Each scene shows the same named points in several views. A view is turned or mirrored, shifted and resized as a whole, has a little noise and may leave points out.

Scene 1
View 1
Vaf: -3 -4 6 -11 -2 20 -7 0 -5 -2 -13 -3 7 13 -5 2 -1 2 7 -7 -11 -8 -1 -3 -9 1 -5 21 -3 -9
Remu: -6 -4 -2 -11 -6 13 1 5 3 4 -15 -2 2 8 -11 13 -3 -9 4 -7 -4 -2 2 -3 -2 1 3 10 -6 -9
badas: -14 -3 -10 -1 -4 8 -15 6 -7 -1 5 -16 10 7 2 9 9 5 6 -9 -4 -17 9 -3 -13 4 -4 24 -2 -6
zotus: -9 -8 -11 -8 0 4 -3 5 -2 1 7 -7 -1 8 6 1 -2 1 0 -12 -4 4 3 -11 -9 7 -7 -1 1 -7
zozo: -18 -7 -15 -6 -4 5 -2 7 1 5 4 -9 3 7 -4 9 -1 -2 2 -7 0 -4 6 -8 -6 4 1 5 -6 -6
Vav: -23 -11 -8 -9 -4 15 0 -2 3 8 -2 1 6 12 -18 3 -3 3 6 1 -4 -7 2 -4 -3 4 6 6 -19 -4
Vif: -8 -8 5 -14 -3 22 -1 -3 0 3 -16 4 3 15 -15 1 -6 0 7 -3 -10 -4 -3 -3 -4 1 2 11 -12 -9
Zelot: 4 -8 5 -18 2 16 2 0 0 1 -12 7 -6 14 -1 -6 -10 -3 0 -12 -11 14 -6 -11 -4 4 -7 -4 0 -12
mun: -9 -4 -17 -5 -3 -2 -7 13 -2 0 8 -15 1 3 11 10 3 -4 -1 -15 0 -1 8 -10 -9 6 -6 5 6 -8
zad: -9 -6 -2 -10 -4 15 -1 3 1 4 -11 -2 3 10 -10 9 -3 -4 5 -6 -6 -4 2 -3 -5 1 2 9 -9 -8
nusa: 1 -1 2 -10 -3 15 -8 4 -5 -2 -12 -7 5 11 0 6 1 -3 4 -11 -9 -5 1 -4 -9 2 -7 18 4 -11
Pom: 6 3 -7 -5 -4 2 -10 17 -6 -6 -3 -18 2 4 16 14 6 -10 -1 -20 -4 -2 7 -7 -12 2 -11 16 19 -12
gede: -13 -13 -15 -18 -4 3 19 7 16 14 -7 7 -13 4 -13 14 -15 -18 -5 -7 3 21 -1 -14 10 3 10 -26 -11 -9
Ketu: -35 -14 -14 -3 0 12 -8 -7 -3 7 16 -4 11 12 -13 -7 2 17 9 3 -4 -14 3 -6 -12 8 2 9 -23 1
Dap: -16 -11 -6 -9 3 13 -8 -5 -4 2 8 -1 3 13 -1 -11 -2 12 5 -5 -8 -2 -1 -11 -12 8 -6 3 -10 -4
View 2
zad: -11 10 -5 -5 -1 -12 -5 -2 -10 7 10 4 7 2 0 -12 -15 4 5 5 10 6 3 11 -1 -1 -6 -18 -2 7
Vav: -15 14 -4 0 -2 -10 -6 10 -12 16 12 4 10 13 -1 -17 -14 7 10 4 20 10 0 1 -1 2 -6 -23 8 7
zotus: -6 8 0 -10 4 -11 -9 0 -4 -1 1 12 8 5 -6 -13 -12 6 -3 19 2 7 -7 -9 -9 -9 2 -6 -6 -1
Vaf: -11 14 0 -6 -2 -21 5 -4 -2 -2 20 1 6 -3 1 -5 -17 4 8 10 13 4 2 14 -1 -1 -12 -18 -12 6
mun: 1 4 -1 -3 -1 -7 -9 -4 0 -1 -5 10 13 -3 -3 -7 -12 2 -10 12 0 11 -1 -11 -2 0 0 1 -2 0
Ketu: -13 21 2 7 -7 -11 1 19 -1 15 16 6 15 23 2 -13 -11 13 8 11 29 16 -9 -24 -2 8 -5 -16 14 3
Remu: -10 7 -7 -6 1 -10 -8 -4 -13 8 6 3 6 -2 -1 -13 -16 3 4 3 7 6 7 17 1 -3 -7 -19 -4 9
Dap: -13 18 3 -7 1 -15 -1 11 -2 2 15 10 8 15 -4 -13 -13 11 7 20 16 7 -12 -12 -10 -5 -3 -14 -4 0
zozo: -6 7 -3 -1 -1 -5 -10 3 -6 8 0 8 12 6 -2 -13 -12 5 -3 8 8 12 -1 -7 -1 -1 -1 -8 3 3
gede: -17 2 -16 -18 12 7 -33 5 -34 23 -13 15 4 15 -14 -36 -14 7 0 5 -5 6 4 14 -9 -20 11 -22 8 9
Zelot: -17 12 -3 -23 10 -15 -9 -1 -15 -2 11 10 -1 7 -8 -19 -18 9 8 19 2 -4 -5 16 -15 -20 -1 -20 -17 2
nusa: -7 11 0 -8 0 -19 1 -8 -2 -5 12 3 5 -9 0 -4 -17 2 2 12 6 3 1 11 -1 -1 -10 -13 -14 4
Vif: -18 15 -5 -9 1 -17 -1 2 -12 7 18 3 3 6 -1 -13 -18 6 13 8 15 3 3 17 -3 -4 -9 -27 -7 8
badas: 0 11 3 5 -7 -15 4 -2 8 -1 8 3 15 -4 5 0 -12 2 -5 10 12 13 -1 -11 3 10 -9 -3 -3 2
View 3
Zelot: -8 14 -16 19 -1 -19 -15 -7 -11 -18 -8 -11 15 -5 9 23 -15 -4 -5 -12 13 -18 -6 -10 5 15 -3 -8 5 -11
mun: 0 -24 5 0 0 -7 -3 12 -9 -20 14 -7 -7 1 1 -15 3 2 16 -2 -24 1 9 10 -4 -3 7 1 -6 7
gede: -19 -10 9 22 16 -16 -20 27 -3 -34 -9 -25 -4 -10 6 28 -3 -10 12 -9 24 -14 0 -41 39 30 -23 8 13 40
badas: 0 -14 3 -12 -20 -1 -5 -2 1 1 12 6 -19 -6 5 -14 9 -11 22 1 -13 9 20 34 -23 -11 7 -13 -2 2
zotus: -7 -9 1 7 -2 -10 -8 2 -13 -20 18 -7 1 2 5 1 2 -2 9 -5 -7 -1 7 2 -1 7 4 -1 0 2
Vif: -7 15 -10 4 -19 -9 -18 -10 5 2 -15 -1 -9 -16 15 25 -7 -22 11 -7 27 -8 8 8 -7 7 -9 -20 10 1
Vaf: 0 10 -13 -1 -21 -9 -13 -11 5 6 -13 2 -9 -14 10 10 -8 -15 11 -5 8 -8 8 21 -17 -4 2 -21 3 -10
Pom: 16 -21 -8 -1 0 -8 -1 12 -4 -11 -11 -9 -2 -5 -5 -20 -8 11 15 -3 -39 -11 -3 17 -12 -15 17 -5 -13 -9
nusa: 5 1 -12 1 -14 -8 -10 -4 2 1 -15 -2 -6 -12 5 2 -9 -7 12 -5 -5 -11 4 18 -15 -7 6 -17 -1 -10
Remu: -3 -1 -3 2 -10 -8 -14 7 9 -2 -22 -7 -16 -18 7 14 -7 -13 18 -4 10 -11 6 2 0 1 -8 -13 5 11
Dap: -17 6 0 7 -16 -9 -10 -14 -16 -12 29 4 1 4 14 10 5 -15 5 -6 13 7 16 15 -12 12 1 -8 7 -3
zad: -4 -1 -3 4 -10 -9 -13 3 6 -5 -16 -6 -12 -16 8 12 -4 -13 16 -5 8 -9 6 6 -2 3 -7 -13 5 9
zozo: -5 -16 7 0 -6 -5 -9 11 -1 -14 5 -7 -14 -7 5 0 4 -9 19 -1 -3 0 12 6 1 4 -5 -4 4 18
View 4
gede: 8 23 -1 -9 -15 0 -2 18 2 -2 -3 -13 14 -3 1 1 -23 -11 29 -13 -15 10 -17 -14 -14 9 -6 4 0 11
nusa: 6 -8 -3 4 8 2 6 -1 -4 6 5 7 -7 -2 3 3 5 -6 0 4 -3 7 10 5 -8 -2 -11 -8 3 -5
zotus: 11 -6 -1 -4 1 6 3 -2 3 -2 6 -5 0 -1 -4 1 -6 8 8 1 -8 -4 -5 0 -1 2 -8 -2 -1 -2
Vaf: 0 -5 3 8 9 2 8 -4 -9 10 5 10 -7 1 7 9 4 -9 0 5 -3 7 11 1 -8 -5 -9 -5 -2 -7
zozo: 10 -7 1 -4 11 5 2 -2 -1 -2 5 -3 4 8 -6 3 -1 -3 17 -4 -8 4 -6 -5 0 -2 -6 -1 -3 3
Pom: 21 -16 -14 -6 11 5 5 2 5 -3 5 1 -9 -6 -5 -8 9 3 -3 2 -6 4 9 15 -2 4 -16 -15 14 3
Ketu: -3 -15 16 7 16 7 5 -15 -7 2 10 0 7 21 -5 16 -3 2 19 0 -5 -5 -11 -15 8 -13 3 9 -20 -7
Remu: 5 2 0 2 7 1 5 6 -6 6 2 3 1 2 3 4 0 -15 13 -2 -7 14 4 -2 -11 -1 -9 -4 1 2
mun: 18 -13 -7 -8 10 6 2 -2 5 -6 6 -7 0 2 -9 -4 1 6 9 -2 -8 -1 -2 5 3 2 -10 -6 5 3
Vav: -2 -1 11 5 8 4 4 -3 -8 5 4 1 7 13 0 13 -5 -10 19 -3 -7 7 -5 -12 -4 -7 -2 4 -12 -2
Vif: -4 4 7 8 2 0 7 1 -10 12 3 8 -3 3 8 11 -3 -13 9 3 -5 10 4 -7 -13 -5 -7 0 -7 -6

Which points are out of place in each view (at most two, in the order of its rows)? Write none if all are in place.
view 1 => none
view 2 => mun
view 3 => zad, zozo
view 4 => none
